Each scene shows the same named points in several views. A view is turned or mirrored, shifted and resized as a whole, has a little noise and may leave points out.

Scene 1
View 1
q_138: [-37 -38  11  -1 -12   0 -34 -19  11  16   2 -43   5  22 -16  33   3  41
  16 -27  14]
q_940: [  0 -34  37   9   1  18  22   2  18  34 -16 -11 -19  13 -12  15 -16  81
 -15   1  17]
q_549: [-19 -19  19  21  15  21  -4   3  10   7 -13 -25  20  11 -10  32 -32  60
  -8 -24  24]
q_932: [  4 -42  59   3 -11  12  13   3  24  33  -8 -27 -23  13  -8  10  -8  54
  24 -24  21]
q_997: [  2  -4  18  20   4  18  21 -37  10  17 -25 -27 -40   5 -17  16 -10  23
 -15 -18   6]
q_517: [ 16 -10  19  22   5  27  37 -19  21  25 -23 -10 -43  13 -28   7 -13  15
 -13 -13  -5]
q_385: [  9  -2  29  26   5  13  -5   5  -2  16 -22 -21   2  20 -12  33 -23  21
 -12 -22  22]
q_853: [ 10  -2  44  38  16  24  20   7   1  19 -24 -34  20  -2  -3  31 -44  56
  -7 -37  29]
q_926: [ -7  -4  23  31  -4  13  23 -42  -3  36 -19 -59  -6 -19  -7  29 -19  61
 -11 -32  11]
q_211: [ 17  20  -3  31  15  23   2 -15   4  -3 -31  -3 -29  29 -31  24 -19 -36
 -29 -17  -1]
q_233: [ 16 -11  37  21   6  20  26  -2   9  28 -26  -9 -25  14 -12  18 -22  51
 -20  -7  15]
q_181: [-56 -41 -11 -12  -5  -1 -22 -47  10  10  -9 -30 -26  18 -11  29   7  84
 -23   3  13]
q_112: [ 19  17  18  48  14  29  26 -12   2  24 -23 -38   9  -5 -20  30 -37  14
 -17 -36   6]
q_115: [ 17   5  29  26   4  16  21 -27   5  15 -31 -24 -39   6 -14  17 -14   8
 -13 -25  12]
q_294: [-12  -6  -2  18  17  20   3 -16   6   3 -25  -6 -18  21 -19  27 -20  41
 -41   0  13]
q_366: [ 19  -2  46  29  15  23  18   1  10   6 -27 -19 -18  10  -8  17 -28  13
   2 -37  24]
q_559: [ 21   0  25  16  -4   4   2  -1  -9  33 -31  -1 -28  29 -14  29  -9  39
 -48  15  17]
q_571: [-17 -16  15  11   3  10 -13 -16   8   5 -15 -25 -12  19 -13  28 -10  28
  -3 -24  19]
q_805: [ 29  11  33  38  -8  19  40 -37   3  44 -25 -45 -32 -10 -19  18 -14   7
  -7 -32  -4]
q_56: [-30 -24 -15  12  29  33   3 -12  28 -16 -16   1 -15  27 -29  17 -23  32
 -20  -9   2]
q_349: [-18 -33  26  12  20  27   5   8  26   0 -13 -11  -2  19 -13  17 -27  53
   3 -21  22]
View 2
q_233: [  5 -19  -4   3  -4  -5  21   6 -15  10  21  36  13   8   9   5 -11   3
  -9  24   5]
q_853: [  1   0 -24  22 -35  -4  11 -15   7  18  33  25   5  -2  32 -29   2  14
 -31  35 -21]
q_559: [  0 -23  20 -27   7  -7  40  -7 -32  24  17   9  35  19   5  -1   6  -6
   3  15  16]
q_997: [ 15   6   9  11  27  13  14  28   6   4  10  31  34  -2  12  -2  -6  -6
 -16   3  10]
q_940: [ -3 -21  -8  10  -8 -17  -4  14 -25   9  11  32  -5  20   7   4 -25   8
  17  30   6]
q_349: [-21   1  -9  57  -7  -6  -2  -1 -13  16  -5  22  -6  23   7  -6 -17   3
 -15  24   7]
q_549: [-14  11  -6  41 -20  -4 -11 -12  -5  19   4   7   0  21  24 -33   3  12
 -10  26  -6]
q_181: [-14  30  34  15  23 -14 -51  38 -10  16 -23 -15  10  47   4 -14 -11  10
  39 -10   5]
q_805: [ 38  -3 -11  -9  23  26  24  30  11  -9  32  52  44 -35  34 -19  -2  -8
 -24  19   0]
q_138: [-34  32  -2  36  15   0 -29  34 -19  23 -25 -12  15   5  29 -55  -6 -15
  10  17   8]
q_366: [-11  -1 -18  41   0   8  41   9   1  19  19  37  16 -15  14  -1 -14 -11
 -52  23   2]
q_294: [  6   0  29  20  10   6  11 -12  -7  15   0  10  25  37   1   0   9   6
  -8   3  13]
q_926: [ 25  17  -7  -6  -3   1 -23  27  20   1  27  24  21  -7  37 -31  -1  17
  -2  13 -21]
q_56: [ -2   9  26  70  21  16   1 -11  -7   8 -21  16  15  42  -3   1   0   2
 -15   2  22]
View 3
q_926: [  0   9  37  -1 -17   6 -23 -12  -5  17   6  -2  41   1   8  21  -6 -10
 -12  16  28]
q_517: [  6   2  33  -5  18   6   3 -23   7   7 -30 -22  20   4 -50   3 -29 -39
  -3 -10   7]
q_571: [  6   0   8  -2  -5  -6 -20   3  14  -1 -12 -11   5 -26 -31 -12   4   2
  -6  -1  17]
q_932: [ 34  16  39  -2  -7  18 -12  -2  10 -10 -14   1  34 -11 -33 -27  21 -37
  22  26  -2]
q_997: [  4  15  29 -11  11   4 -11 -14   3  14 -21 -15  12  -8 -49  13 -32 -20
  -8   2  23]
q_211: [-23 -20   6   4  21 -21 -17 -22  -8   2 -46 -33  -7 -25 -54  -6 -51 -16
 -14 -42  14]
q_940: [ 26   8  25  28   4  23   4  -6  31   4  -5  -8  29  17 -22 -21   8 -29
  -1  18   0]
q_549: [  9 -20  12  16  -6  -3 -18   1  21   0  -7 -22  25  -5   3 -27  19  11
  -2   5   9]
q_294: [ -1  -7   1  25  16   0  -6  -6  28  13 -12 -24   2   4 -31  -8 -16   3
 -23  -9  19]
q_56: [  7 -23   1  -6  23 -10   9  -3  42   6 -21 -41  -2   5 -40 -16   4  15
 -16 -14  19]
q_366: [  7 -14  30   5   6   4 -35 -10 -10   1 -38 -28  28 -18 -30 -23 -23 -17
  17   7   4]
q_349: [ 22 -17  16   5   7   2 -11   2  29  -3 -20 -28  21   0 -24 -35  19   2
   7  11   5]
q_385: [ -3 -12  12  23  -2  -4 -29  -8  -4  -3 -20 -12  17 -22 -15 -23 -10 -14
  -1  -9   5]
q_115: [ -2   7  28   0   8   3 -23 -16  -9  11 -28 -18  17 -14 -43   3 -39 -25
  -1  -1  16]
q_805: [ -9   9  49 -10  -1   4 -19 -27 -28  12 -21  -9  37  -8 -23  25 -40 -44
  -2  -5  17]
q_112: [-16 -27  32   6   1  -8 -27 -24 -21   9 -26 -31  40  -5   4   3 -27 -17
  -5 -16  14]
q_233: [ 11   2  26  31   9  17 -12 -13  10   9 -19 -15  28  10 -26 -15 -18 -31
  -1   6   1]
View 4
q_571: [-13  -2   3  -1 -38 -13  27   8 -18 -14   9   5   3 -33   3  -6  -3 -42
  11 -27  -1]
q_138: [-17 -18  12  12 -57  -5  47  35 -21 -32  11   0  -7 -39  11  -6 -19 -59
  28 -36   1]
q_549: [  6  -1 -25  10 -34  -2  13  19 -16   2   4  10  -4 -39  -4  16 -13 -30
  23 -28   3]
q_112: [ 17 -21 -19  -2 -36  -8  19 -11 -12  23   6   7  -7 -35 -14  -1  12  -9
 -20  21 -25]
q_294: [-12  15  -9  -4   1  -8  18  -3  -7  12  13   1   4 -37  -5   5  -5 -28
   3 -42  -5]
q_211: [ -9  14  12 -24  -6 -27  37 -44  -1  -5  -3  -9  26 -41 -24  -6  10 -17
 -37   3 -15]
q_181: [-29   1   5  12 -15  -1  40  36 -25   2  37   3 -15 -36  22 -14 -16 -60
  32 -91  -3]
q_349: [ 12  14 -17  11 -41  -4  15   4 -28  -6  12  15  15 -31   0  19  -9 -34
  28 -27  17]
q_233: [  8   4   1  -1 -16  11  -3  -4 -11  17  31  16   9  -6  -2   6   5 -19
  15  -8   1]
q_559: [-22   7  18 -17  15   8  -3   2  18   8  18   3   7  -5  -7   4  -5 -19
  11 -14  -6]
q_940: [ 11   5   1  14 -19  23   0  15 -17  17  40  18   7  -4   6  16  -6 -26
  36 -26  10]
q_932: [ 15  -8  19  11 -59  18   9  15 -28 -13  41  22  15   3  14   3   0 -40
  39  -3  17]
q_805: [ 14 -30  20  -7 -32   4  26 -17 -18  23  42  11   0  -9   2 -24  28 -15
 -23  23 -27]
q_853: [ 17 -17 -37   4 -51  -2 -12  12 -14  14   1  20 -15 -24  -5   8   4 -16
  17  13  -5]
q_366: [ 11   1  -5  -9 -47 -11   0 -19 -20  -6   9  18  16 -17  -3  -3  16 -21
   2  14   3]
q_517: [ 15   6  19  -1 -14   5  30 -26 -19  15  42   7  26 -15  -4   0  14 -19
 -11  -5  -7]
q_385: [ -7  -9  -3  -7 -34  -8   7   3  -1  -9  -2   5   0 -26  -9   4  -3 -26
   6   4  -4]
q_115: [ -1  -5  13 -15 -26  -8  17 -24 -17   6  28  11  11 -15   2 -19  22 -24
 -12   0 -11]
q_56: [  3  30 -16   8 -15 -15  41 -14 -27   0  12   0  22 -54  -9  17 -12 -34
   4 -56   7]

Which points are out of place in each view (at most two, in the order of its rows)? Write none if all are in place.
view 1 => none
view 2 => q_366
view 3 => q_997
view 4 => q_549
